Points, in no order, along strands that fork and pass close to each other.
Points whose rows are less than 65.3 apart are linked; no others are.
Q773: [-12   7  18  12   9   3 -16   9  26  20  12  27  14 -11   4 -23 -18  25
   4  29  11   1]
Q272: [ 14  13  45 -10  10  -6  -9  16 -13   4 -26 -20  12 -24   3   9 -10  19
 -21 -34  -2  -7]
Q512: [-18  36 -46   3  -3 -12  19  18  -7  16   2  -1   1   4  13 -11   9  15
 -26  11 -28 -14]
Q39: [-22   4  19   3  -5   1 -27  10   9 -33  38  43   8  -5  13  19  18   2
  -8  -3   9  12]
Q887: [ 17  -1   0  25   2  14 -10 -15 -24 -10  -5 -27 -18   9  19   1 -20 -21
 -17 -40 -18 -15]
Q472: [ 15  19  43   1  14 -11  -5  18 -26 -11  -3  -2   0 -10  13  33 -15  14
 -25 -21  17  -7]
Q683: [-25  24 -15  12  -7  15   0  15   0   7  -5  37   8  17  16  31  11  -5
 -39 -13 -18  11]
Q586: [ 19   7   8  41 -29  33   0   2   7  22  15  -3  -5 -10  13   9 -30  12
 -19  -1  -8  -6]
Q606: [ 30   2  -8  -5 -13   7   9 -29   1 -24  32  -4  -7 -14  21  -3  -6  16
 -40  12 -11  -5]
Q304: [ -1 -22  28  43  15  21 -27  -4   8   7  37 -20   3   4  -5 -25   3 -32
 -32  -2  18 -11]
Q742: [-18 -15  19 -13  12  -3 -28   6 -18  10  -8  -9  -8   7  -8  -2   9 -31
   6 -43 -35 -27]
Q291: [ 32 -16   7  16  -3  19   4 -32   5 -10  39 -12 -12   7  15   8  -7  -3
 -50  -3   8   4]
Q92: [  3  -1  14  19  25 -25  -8 -21  -3   5  42 -28   1  15   3 -20  -2  19
  -2   5  43 -26]
Q757: [-41  -2  33  -2   3   1 -27 -10  14  35  -6   8   9   9 -16 -27   9 -39
   1  17 -17  -2]
Q253: [ -4 -25  38  -2 -10  24 -11  19   7  16  23  30   1  -8 -25  38  15  -2
   6   8   1   3]
Q897: [ 10  19 -16   5 -25 -10  -2   7   1 -42   5  -7 -27 -11  21  -6 -29  26
  34 -21  -5  -9]
Q995: [  3   4  19 -25   1  -7  -3   2   1  19 -56 -27  32 -33  -4 -23  -5  -6
  -5 -11 -14   0]
Q576: [ 20  27  29   6  11  -3  -4 -12 -38 -24 -26   0   6  -3  24  31 -24  -3
 -27 -13   4  -5]
Q44: [ 27 -19 -13 -36  12 -17  18 -22 -27   1   7 -18 -17  10  -7  13   3  -6
   7  13 -13 -21]
Q918: [ -1  25 -23  -3 -33  -9  25  41  21 -24 -12   2 -11  -2  -7  10  10  -3
   2 -13   9  38]
Q761: [ 27   0  23 -12  10  -7   1  14   5 -34   5   0  -6 -28   4  -2 -22  20
 -10  19  16   8]
Q79: [ 14  18   5  -6  -8   4  23  33   8  -1 -35  21  11 -22  -2  19 -18  26
  -8  31  16  31]
Q911: [ 15 -27  -3  11 -15  38 -14 -29  20   8   1 -12  -3  -1   9 -13  -1  -8
 -15 -40 -23  10]
Q596: [ -3  12 -12  31   7  -8 -25  16  -9 -22  34   8  10  -4  21 -16  -9   4
 -18  37  28 -20]
Q175: [  1 -26   0 -27   5 -13   4  43  14  -8  34  -6 -27  -8 -24   2  10   7
  10  -7  -3  -2]
Q549: [-23   1   8  -7  14  -6 -15  14  23  -5  12  22  -1   7   9  -3   7  27
  10 -35   3  21]
Q627: [-13  24  10 -16 -27   7 -13   0   4  -1 -39  10  35 -38  21  -2  10  19
  -3 -35 -33   1]
Q462: [ -5 -13  -4 -31  12 -19   3  -2  -8 -12  11  39 -11  22  -4  35  11 -12
  29  20  13  12]
Q767: [ -2  15 -17  -1 -15 -11   6 -33   0  38 -44 -30   7   0  -1 -34 -24   6
  39  10 -10 -19]
Q808: [ 25  -9  16 -20  13   9   3   4  12 -28 -29   2   6 -17   2   6 -17   9
 -29  -5  10  29]
Q78: [-14   7 -15  -5  -7   2   3 -35  16  45 -28  14  24  17   0 -17   9  10
  35   5  -4  16]
Q725: [  6 -11 -34  14   3  14  23 -11  -7  -3  20 -18 -14   9 -10 -10  27 -29
 -35  26 -13  -4]
Q789: [-22   0  25 -20  23 -30   5   1 -26   5  19  -6  13   6 -25  18  38   2
  13   3   2 -13]
Q20: [-18 -14 -10  13  23 -15 -14 -19  -3  17  32   3 -13  39   1  -7   8  -5
  30  -8  15 -20]
Q901: [ 11   9   9  -2  -2  -2   1 -30  -4 -33  31  -1  17 -28  11 -18  11  14
 -31  31  -9 -14]
Q95: [ 21  17 -10   5 -31  19  31  21  17  -4 -12  16  -1 -10  -4  27 -11  11
 -34  25  13  28]
Q878: [-16  19   6  -8   3 -25  -9 -44 -14  -6   3  -7   8   1   3 -11  -9  19
  36  -2 -10 -34]
Q43: [  4  -6  -2  47  -8  45  -6  26  -7  -4 -25   5 -10   3  -2  12 -39 -34
 -13   2  -9  -1]
Q726: [ -1   2  11  13 -22   4   7 -13   4 -29  43  -5   9 -26  -8 -11  28  19
   0  21   3  -4]
Q640: [  9 -32  13  20  26  26 -12 -13  23  14  -5  -5  -6  10 -13 -25  -6 -20
  -7   5   8  16]
Q830: [ -2  -1 -32  -8  -2  -7   9 -26  13  38 -23 -38   5   4  -4 -53 -11   1
   9   6 -18 -14]
Q365: [ 15   5  16  17   9   4   0  36   2 -20 -24  -2 -17  -5   0   5 -35   6
  11  -8  31  22]
Q671: [ 23  -4  28   5 -14   8  15   2   1   5  13  23  -7  12  -7  50  -3   3
  -8  16  34  17]
Q568: [-30  -5  25  -3   2  -8 -29  -9  -5  25   3  -7  -4   9  -9 -23   5 -41
  -2  -8 -33 -30]
Q656: [-34  22  10  50  -8   3 -25 -28   5   9  13  -9   7  17  10 -40   3 -14
  15 -15   1 -17]
Q384: [ 12 -24   0 -40   8   7  -5 -20   4 -10 -33  11  18 -16  -5   5   8  -6
   8   1 -20  16]
Q282: [ -2  -9   2   9   4  -7 -12  25  13 -31  23  35  -4   8   1  12  -2 -20
   0  31  42  20]
Q261: [-22  26   6   0   9 -11  -9  25 -20  13   2  36   1  18  16  39   2  -3
 -22 -10 -11 -15]
Q796: [-23  32  20 -18 -21 -10  -9   3   5  31 -40   7  35 -24   4  -4   2  25
  10 -14 -18  -4]
Q72: [ -4  -5   3  17   1  21  -8  18 -20 -13 -22  21 -11  11   1  34 -18 -34
  -2 -11 -11  -1]
Q128: [ -3   4 -19  12   8 -10  21  35   0  -6  22  -6 -20   8  -7   1   9  -6
 -19  20  19   6]
Q96: [ -5  -6 -37   0   5  -1   1 -19  17  45 -17   0  -5  29   8 -19  -9  15
  29 -13  -2   2]
Q41: [ 13   6 -20  -9  -9   0  25   3  19   6  -8  19  -8  33   7  35  -1   1
 -28  -6  28  40]
Q914: [  6   2 -24   7 -32  32   7  23  22  19 -41  16  10 -17  13  14 -15  10
 -18 -10  -8  15]
Q125: [  7  13  -3   6 -35  25  15  18  14   4  13  17   1 -10   9  31   2  17
 -46  -6  -8  13]
Q899: [-30  18  -1 -16   8  -7 -10  12  19  25 -23  17  26  -5   5 -16  10  16
   0 -11 -16  14]
Q883: [  1  -5 -23  16  16  -5  21  12  -5  19  29 -25 -13   5 -13 -19  14  -7
 -26  29   0 -17]
Q76: [-27  33   9 -15  25 -41 -12   7 -19  -1 -12   1  11  -3  10 -20 -21   0
   6  21 -14 -31]
Q618: [  9 -15 -12   6   3  12  -3 -19   3  -5 -18   1 -14  14   0  -6  -5  -4
  43 -10   7  21]
Q998: [-12 -14  24  14  11   8 -27  -4  16  -3  42  36  19   8   4   8  19  -1
 -16  16  34  13]
Q801: [ -9  16   5  14   2  -6  -1  -9 -26   6  -5  10   9   0  -4   0   0 -13
  21  37  -7 -23]
Q771: [ 12  -2  12  13 -33   9   4  -1  -6 -14  46  -7 -11 -24  -8  10   7  13
   8  14  -4 -28]
Q479: [  8 -19  12  -1  -2  21  15  42  22  20  -6  -4   2 -28 -35   2   6   8
 -11  21   3  15]
Q214: [ -4 -17  10  14  12 -11 -28  25 -11 -14  45  -6   4 -13  -2 -12   5  -5
  -7  24  19 -34]
Q245: [  8 -16 -14 -22 -36   5   7  10  12  38 -22 -12  13 -27  18  10   4  24
  11 -43 -12 -22]
Q6: [-19  -4   3  12   8   3  -7  29  27  -4  21  30   9 -17 -10 -23   0  20
  28  39  18  16]
Q58: [ 11 -12 -31 -21  19 -19   8  16 -23  -3   3  -1 -30  15   4   7 -18 -11
  12   9 -16 -27]
Q909: [-10  17  15   2  20 -22  22  -5 -27  17  12 -19  15   6 -18   9  33  -1
 -16  19  11 -12]
Q90: [  1 -23  24 -27  20  -9  -3  17   0 -29   4 -18 -11  -3 -18   9  26  -9
 -11 -43   5  19]
Q83: [ -8 -18 -28 -36   5  -3  -6  -9   1  10 -30  10   7   7  19   7  11  -5
   6 -40 -19   5]
Q5: [-23  23  21  10 -13 -17 -14 -46 -17 -11  30  -9  28 -13   0 -23  26   0
   3  22 -12 -36]
Q373: [ 21  -5  16  -2 -12  15  16   8   5 -15 -52 -23  13 -22 -14   8   3   5
  14 -20  26  42]
Q826: [ -2 -32  13 -32   0   8 -21   6  -5  -8  -5  -8  -6 -12 -10   8  21 -13
   4 -51 -35 -11]
Q156: [  3   5 -14 -11   9 -16  14  -3  -6  30  -9 -44  -2  -6 -11 -39  -8   0
 -12  15 -21 -30]
Q396: [ 16  23  17  31   7   1  14 -12  -1   1  13 -37   8 -17   1 -25   5  22
 -39   6  21  -1]
Q905: [  6   8  -8 -20 -27   3   5   0   6 -34  -2  29  -7  -3   9  28   5  -3
  -9  -7  -8  20]
Q317: [  3  23  -7  16  -8  -1 -11 -12   6  38 -29  -2  -6  10  22 -28 -52   6
   5   8 -13 -21]
Q722: [  9  16 -15   5  -6  -5 -12   2  -4 -10 -17   5 -16  -4  29 -12 -47  29
  32 -20 -12 -18]
Q111: [ -1 -18   0   5 -21  30   1   8 -10 -14 -16 -10  -6 -14 -23   9  25 -30
   5 -16 -30   0]
Q97: [ 17 -11 -17  26   1  25   2   3  12   5  -6  10 -14   2   6  -9 -30 -10
  -3  26   0   7]
Q234: [  2  18   8   2   2  13  -2  21   5 -15 -46  18  21 -31   5  -6 -17  16
   4  15  -3  25]
Q888: [ 18   2 -31 -26  -5 -15  13 -28  -1 -31  29 -11 -14 -11  16 -17   0  25
  -8   8 -18 -11]
Q226: [-12  -3  -9 -29  32 -24  11  -8  13   7  12  23   6  23   0   5  12  23
  18  12  26  33]
Q70: [-10   5 -14 -37 -10  -7  -2 -31  -9 -17  17  26   7   2  12  22  33  10
   1  -8 -34   4]
Q427: [ 19 -27   5 -12   8  18  10  -3   3  10 -63 -17  18  -5  -7  11   0 -11
  -6 -25  18  25]
Q673: [-10  18   4  -3 -19 -10  16 -31 -27  21  -5  -9  15  -9 -22   5  16  -1
  35  36 -22 -34]
Q364: [-23   8 -40   7  -3  11  10  20   2  21 -18  37  -1   9  -5   4   1 -12
  17  34 -24   5]
Q916: [-19 -21  10 -29  -1  -4 -20 -20  12  45 -22  13  11   9 -15 -14   0 -15
  44   5 -28 -10]
Q500: [ -1  13  -4  48  -7  30  -2  -5  -5  10 -24  14   2   4   7   0 -24 -25
  -7  21  -2  -1]
Q570: [ -1  -7 -12 -11 -37  15  -4  -5  21  24   0  -8  10 -25   4 -13  12  27
  11 -29 -32 -16]
Q326: [-24  29 -31  11   6   1  15  13  -6   0   5   5   0  13  15   2  25  -5
 -49 -10 -20   6]
Q820: [-13  -1 -22 -11  16   3 -13  27  -6 -25 -32  31 -14  21  19  26 -20 -22
 -11 -26 -12  11]
Q422: [ 12 -23   4   1  19   6  -3 -22  12  17 -16 -22  -2   6 -12 -30  -4   1
  20  -7   7  11]
Q983: [-15   1   3  12  25 -32 -14 -48 -17  -7  30 -15  17  22   0 -20  18  -1
  17  14  36 -23]
Q967: [ 14  16  14  42   4   4  -4  14  -6 -21  -6   6  -4  -9  15  -2 -35   9
  11  21  38   6]
Q400: [ -1 -11 -11  -4  -2  10  21  -2  -4   2 -20  -9   1  17 -16  23  33 -15
 -14 -17   6  28]
Q667: [  5 -15  -4 -15  26 -19   0 -22  -7  29  29   1 -20  38   4  14  -2  10
   6  -5  13 -20]
Q195: [-37  -5 -19  20  26  -9 -16  17   9  19  33  21  -9  33   4 -12  10  -8
  12  -1  10  -6]
Q573: [ -7  25   4   0  -7   3 -10   3  -9 -22 -35   4  16 -26  13 -14  -9  15
  16 -15 -21   3]
Q590: [ 12  12  12  30 -15  14  -2 -14 -27  21 -20 -21  -3   4   4   6 -18 -16
   4 -15 -15 -23]
Q658: [ -6  -3 -14  21  -3  -1  -9 -18  -4  14  12 -24 -25  24   4  -9 -13  16
  35 -42  -4 -24]
Q646: [  3  -9 -31   6  31 -21  -3   2 -23  -7  14 -11 -23  18   7 -20 -19 -17
  16  24   1 -34]
Q157: [ 18  -5  19 -14  -3   9  13  -1  15  11  -5  20   6  11   0  45  -3  18
 -37  -1  24  32]
Q99: [  1  22 -17  16  -7   5  10   8  23  -2  -9  27 -10  22  23  14 -15  19
  -3  -9  28  42]
Q473: [ 17  29 -22   8 -21  -4  29  -5 -12  30 -23 -28   7  -8  13  -1  -5  29
 -16  -3  -2 -13]
Q329: [  1   1 -14  -6  -9   3  12  23  35 -28  11  21  -5 -19  -8 -18  -6  13
  15  29   9  36]
Q230: [ -8 -23  -4 -12  27 -18   2 -14 -17 -30  18 -15 -12  21 -16  -2  30 -24
  31  -6  11   9]
Q871: [ 10 -14 -24 -21  -3   4  32  13  -7  18 -27   0   4  -3 -27  19   7  -8
  22  37   2  18]
Q309: [-26   2   7  30  -3   9 -42 -25   2 -25  24  31  25  -3  10 -26  18 -16
  25  20   5  -6]
Q957: [-29  16  15  11 -22  -2  -4 -25   6 -10  43   0  32 -29 -16 -22  38  20
   8  28 -11 -24]
Q802: [-11  -1 -26 -42  10 -19  15 -20  14  -8   4   3  10  10   1  -6  23  25
  20 -12  -1  32]
Q141: [  8   7 -15   2 -11 -10  14  -4 -18  12  14 -29 -23  19   7  15   3  20
   7 -38   1 -20]
Q665: [ -5  -8   9  -4  19  -3   3  19  -6 -19  -5  25   0   6 -11  22   7 -21
   0  22  15  16]
Q797: [ 18  -3  22  18 -29  27  -2   6  -6   4  28   1  -2 -25   1  19  -7   7
 -22   6 -16 -19]
Q438: [ -4 -22  34  12  23  -1 -20  -3  13  23  46   9   5  16  -7   7  16   8
  -6   3  42   1]
Q65: [ -2  12 -23 -13   8 -24   5 -32 -16 -28  18   4  -5   8  18  -7  -1  17
  23  10  -3 -14]
Q428: [ 10  25  22  -3  12 -15 -19 -11 -26  -9 -13  -3   2  -7  31   3 -34   8
 -15 -18 -17 -29]
Q105: [  8 -28  -6 -12 -11  13  14  -2  17 -18 -27 -15  -5   8 -23  10  25 -28
  16 -32  14  42]
Q511: [-23  43 -13 -11  17 -39  21  13 -30  18 -18 -15  16  -2  -4 -11  -8   5
   2  34 -13 -28]
Q345: [ 17   4 -27  -8 -18   3  17  13 -12 -15  -7 -22 -18  -4  15  14   5  -5
 -30 -27 -16  -5]
Q601: [ 24 -13 -41  -3 -15  18  28 -18  -4 -11   4  -7 -21   8   0   8   0 -21
 -31  22 -14   3]
Q825: [ 13   3   9  -1 -16  14  14   8  -2 -20  19   0  -7  -1   2  35   4  -7
 -60 -10  -1   7]
Q693: [ 11  11  10  20  13  16   6  15  -1  32 -57  -2  11  10   7  12 -33  -3
 -26 -15  19  14]
Q553: [  7  -9 -18 -41   2 -18  34  18  -2 -20  18 -12  -3 -18 -25   6  21  -3
  -8  31  -9  12]
Q794: [-34   7  11  17 -11 -13 -43 -13   7   6  38  26  24  -4   2 -21  -2   9
  31  35  13 -41]
Q289: [  5   9  -1  15 -18   8   2 -15  -4  43 -34 -35   4   6   8 -16  -5  -2
  -2 -35  -6 -14]
Q268: [  2   2 -10 -14  -3 -10  14  40  23 -35 -11  -6 -10 -14 -16 -13  -1  -2
  18  -2  15  43]
Q205: [-11  -6  27  20  16 -15 -16 -19   0  39  46 -12   3  26   0  -6   5   0
 -12   5  30 -29]
Q120: [  7 -18   9 -14  13  18   5 -22  -5 -20 -55  -5  23  -9 -14   0  15 -23
  -2  -8  -4  30]
Q731: [  0 -17  42 -26   2  -6  -1  23   7  -1  21  20   4 -12 -25  31  18  17
  20   7  16  14]
Q910: [ 18  -8  -5 -15 -15 -21  10  -8  12 -11  32  27 -22  24  -4  27  -4  -4
  33  23  35  13]
Q229: [ 17  -3 -14 -33 -35  -4  14 -29   7 -31   7  26  -9   4  -5  27  17 -12
  26   8  -7  23]
Q922: [-20  -5 -13  -5  14   4 -18   9   6  -1 -15  22  -6  18  16   6   2  -7
   2 -38 -16  14]
Q61: [  8  -4   3 -17 -12  10 -13 -31  17  21 -11   3  12 -10  11 -17  -7  16
   0  -9 -25  -7]
Q754: [ 13  -8  33 -29  11 -19   0  23  12 -22  31  21   1 -19  -4  18  -1  26
  -5  23  29  11]
Q591: [ 12 -31  25 -28  19  10  -7  17  17 -38 -25  -9   1 -13 -17   3   1  -8
 -25 -30   9  35]
Q813: [ -2  10 -25 -42 -17  -5  16 -34   9  -9  -3  17  25  -9  13   9  29  30
   0   0 -22  23]
Q815: [  4  18 -17  -4 -13 -14  29  -5  -6  43   1 -32   2   8  -1  13  17  39
  -4 -23   7 -14]
Q393: [ 22 -22 -12 -22   5   6  26  20  12  -6  -1  -8  -7 -19 -21   0  -1  -1
 -21  33  -3  15]
Q60: [ 11   1  -8  27  -4  -6  -7   8  -5 -35  25 -24 -31  -4  13 -22 -31  16
  27 -13  16 -18]
Q580: [ 12 -34  17  15  10  11 -24  -2   1   2  48  -8  -8  -2  -8  -7   5 -21
 -17  12   7 -24]
Q833: [ -3   4  18   3   4 -13  18  19 -19 -40  -6 -23   8 -29 -29  -7   9   2
  46  22  21  17]
Q138: [  8 -27  16  29  -2  19 -21  19 -14 -18  31 -18 -19 -14 -10  -5  -6 -32
  -3  -3  -5 -31]
Q108: [-23  -3   4 -25   8 -12 -16 -11  -1 -40  35  29   8  -5   6   5  35   0
   1   1 -13   6]
Q530: [-10  15 -24  12  11  -9  -8  -9  -8  30 -19   5 -12  32  19 -11 -24  -5
  16 -11 -12 -14]
Q236: [ -2 -13   4 -14  -4  -6   9  45  25 -13  10 -17 -15 -17 -26 -14   4  20
  26 -18  11  20]
Q965: [ 22  -8 -10  -3 -33  11   6   8  -3  35   1 -16 -14  -3  11  25  -9  18
   4 -36 -13 -22]
Q238: [ 23   7 -10 -11   0 -10  -8 -20 -18  -5   0  -5 -15   3  31   5 -35  20
   9 -20 -15 -27]
Q963: [-14  -8  12 -10  10 -23   5  23 -25 -12  42  -9 -11   5 -16  24  35  -8
   2   1  10 -21]
Q140: [  0 -24  30  21  -9  29 -22   1 -16 -12   9 -13  -8 -12 -15   7   8 -36
   8 -25 -27 -18]
Q879: [-18  18 -17  16 -13  -7  -2 -24   7  29 -17 -36  -1  16  10 -30  -5  20
  21 -48  -6 -17]
Q349: [-24  -2  -4  10 -16  -2 -25 -10   5 -24  41  35  15  -7   1  -6  19   9
  38  32   8 -12]
Q968: [-16  34 -31   0   8 -18  23  17 -13  39 -30 -12  11   8   3 -13  -2   2
 -15  23 -16 -11]
Q246: [-15 -13  22 -12  40 -14  -5   5 -24 -26  -8 -15   4   7 -22   5  33 -24
  12 -23   6  14]
Q307: [ 17 -20  -9 -24  14 -12  11 -37 -12  45   9 -13  -7  26  -9   7   3  -3
  -2  13 -12 -26]
Q80: [ 13 -14   0  16  -6  22   7  53  16  25   8  -7 -21 -13 -12   5 -19   7
 -20   2  -1  -3]
Q715: [ 20  17  -7  23  -9  10  19 -18   2  15 -18 -38   7 -14   0 -30  -3  12
 -21   8  -5  -1]
Q577: [ 18  -9  11  32  -6  25  -5  27   9   3  18 -14 -21   0   7  10 -29  -1
 -31 -25   9   1]
Q190: [ 28   3  11   1 -24 -14  12   4  -5 -20  31  21 -19  17  -1  45  -9 -19
   4  19  39   5]
Q827: [ -6 -14   7   3  28 -13   3 -45  -6  -6  16 -15   6  19 -12 -17  27  -4
  29   8  23   6]
Q228: [ 13  -4  26   0 -13   8  16   9  -7 -31 -23 -31   3 -27 -32   4  18  -1
  30  -8  13  31]
Q144: [ 10 -36 -24 -11 -12  15   5  -8   4  -4 -22 -12 -18  11 -16  -1  13 -26
  42 -21  -5  20]
Q22: [-30  15  20   8  32 -13 -19  14  -6  14   9  24   7  24  14  11   7  -8
 -23 -16   9  -2]
Q744: [  7  -5 -19   7  -2  15  -4  16 -11 -15 -11 -22 -18 -11   8 -12  -9 -17
 -29 -27 -35 -19]
Q689: [-12   4  -9  31   9   0 -33  15  -2 -25  19  37  17   3  19  -3  -4 -11
  -4  44  38   3]
Q284: [-19   4  26  -1 -15   7 -19 -29  12  42 -20  22  14   9  -7 -15  -8 -20
  26  26 -16  -4]
Q453: [  2   9  -4  13 -11   1  19 -23 -20  33 -25 -30   6   3 -22 -12   3  -7
  34  19 -11 -21]
Q621: [ -3 -10 -16 -30  24 -18  28  24 -14   4  -9 -20  -2   1 -27   7  15  -5
  13  14   7  17]
Q150: [ 22 -10 -17   8 -17  -8   9  -3  12 -37  25  -5 -36  14  -2  -7 -12 -20
  28   0  21  10]
Q424: [-36  23  14  21  -8  -5 -20 -15  10  29  -5 -10   4  16   6 -25   3   1
  16 -34 -10 -11]
Q174: [ -4   1  -4  -9  16  -3  25 -12 -18  18  -7  -9  13  15 -23  17  40 -14
 -23  15   0   9]
Q277: [ -5 -21 -15 -44   8 -12  -4 -20  -2  44 -31   6  14  15   2   8   5  -4
  25 -14 -18  -9]
Q695: [ -1 -23  14   2   0  -9  -7  23  -1 -25  42 -11 -28   6 -16  10  19 -17
   9 -18  16  -4]
Q17: [-10  16  -5  19   8  -3  -5  17  14  32  -8   6  -1   0   6 -33 -32  12
   2  19  -3 -12]
Q637: [ 14  -7 -16 -18   0   3  13   7 -22 -47 -14  -6 -15   2   3  23  -3 -33
 -41  -8 -18  -5]
Q964: [ -6  -5  -5   0  10 -14  10 -24   8 -29  32   4   5  12  -2  -8  28   4
  15  19  35  25]
Q210: [-13  16 -13  -9  -1 -16  -4  28  25  -8  11  34 -16  17  20  10 -12  34
  14 -20  18  28]
Q741: [ -8  10   4 -16  -3 -21  -4 -29 -11  13   0 -30   3  -6  -5 -29  -4   2
   8   4 -30 -40]
Q468: [-24  16 -10   8  22 -17  -7   4  -2   8  30  17   4  21  17  -5  12   8
 -16   7  10  -6]
Q206: [-11  -4  10  29  -1  18 -28 -23   2  -6  20  11   5   2   6 -22   4 -18
   5   1  -8 -12]
Q470: [ -8 -11  32  32  22  10 -23  -7  19  28   7 -20  -2  12  -9 -41 -12 -25
 -16  -2  13  -1]
Q579: [  6  25 -16  -3 -35  16   8  14  12 -33 -29  23  -1  -7  23  26 -10   4
 -21 -20  -4  29]
Q745: [  2  10   4  13  -1  25  -5   5  19  34 -32  19  14   3  11   6 -27   7
 -32  -3  -2  14]
Q859: [  4   2  17  -2   2   2 -16 -55  20  21   4  -2  15   9  11 -29  -4  14
 -11 -11  -3   4]
Q703: [  3  40  14   8  18 -25  12  -8  -6   6  -8 -19  16  -8  15 -22 -13  35
 -25   8  16  -4]
Q143: [  7  41  22  30  11  -6   0   4 -11 -20 -21  -1  16 -19  25 -17 -29  22
 -14  14  21   6]
Q56: [ 22 -14  -3  -4   9 -14  -4   1   9 -29  19  -6 -34   7  13 -11 -34  12
  26  -8  24   1]
Q738: [ 17  -8  -1 -29 -11 -14  24  -5  -1 -29  15   3  -7  -6 -23  18  19  -9
  15  26   7  16]
Q786: [-12 -16  31  17   0  29  -4  28  14  26   4  16   7 -12 -32   8  15 -11
  -4  17   4  10]
Q93: [  6  -6   7  15  15  -9 -14  -7 -24 -10  11  -4  -6   2   6  -7 -18 -12
  22  20   7 -31]
Q98: [  7   5  19 -17   2   1  -6  21  -1  -8 -41 -26  23 -41   3 -17  -3  10
 -29 -31 -22  -2]
Q351: [  6   7 -21  -6 -30  11  21  20  11  -4 -32  -3   7 -17   6  14  12   9
  -9 -21   4  27]
Q171: [  2 -32  14 -19 -12  22 -22 -30  10  19  -4 -13  10  -5  -6  -5  25 -16
  -9 -47 -36  -6]
Q870: [ 15 -21 -27  23  -1  13  -4  -4   5 -26  14   7 -27   7   4 -19 -21 -25
  21  28   9   3]
Q720: [ 19  -9 -34 -16 -25  16  23  -3   4 -31 -15  13 -16  16   5  33 -13 -32
 -43  -1 -12  11]
Q405: [ 14   8  17  12  21   3   6  36 -14   8 -46   3  -6   3  -2  23 -38  -2
  -4   2  25   8]
Q391: [-11  -6 -19  -4  -1  17  13  11  -3  18 -41  27  14  -3 -23  11   6 -17
  34  36 -14  21]
Q356: [ -5 -14 -10 -35  22  -4 -10  21   0  -7 -39  13  12 -18  -2 -13 -16  -7
  15   5 -28   6]
Q274: [-19   8 -19 -21  16  -9   2  26   6   7  -9  15  10 -10  -2 -14  -2  13
  10  12 -22   5]
Q937: [  4  -4  10  19  -1  19  -5 -12   5  -5  47   7   5   1  12  15   8  -7
 -69   4   1  -4]

Follow the links from the first point to the second, and from the first to the third. Name the last point that the two ways share.
Q195, Q899, Q731: Q606
Q307, Q825, Q761: Q606
Q745, Q577, Q998: Q479
Q801, Q905, Q230: Q479
Q238, Q580, Q757: Q922
Q689, Q229, Q773: Q268
Q983, Q174, Q773: Q268
Q576, Q580, Q757: Q922
Q473, Q963, Q65: Q351
Q90, Q965, Q391: Q553

A fork is a point with three links. Follow the links from the first point to the second and name the forks in between, in order.
Q590, Q479: Q879 > Q141 > Q351 > Q553
Q658, Q393: Q141 > Q351 > Q553
Q918, Q206: Q351 > Q141 > Q879
Q229, Q93: Q553 > Q479 > Q726 > Q606
Q156, Q905: Q606 > Q726 > Q479 > Q553
Q530, Q909: Q268
Q606, Q236: Q726 > Q479 > Q553 > Q351 > Q268
Q883, Q570: Q879 > Q141
Q72, Q596: Q922
Q813, Q761: Q827
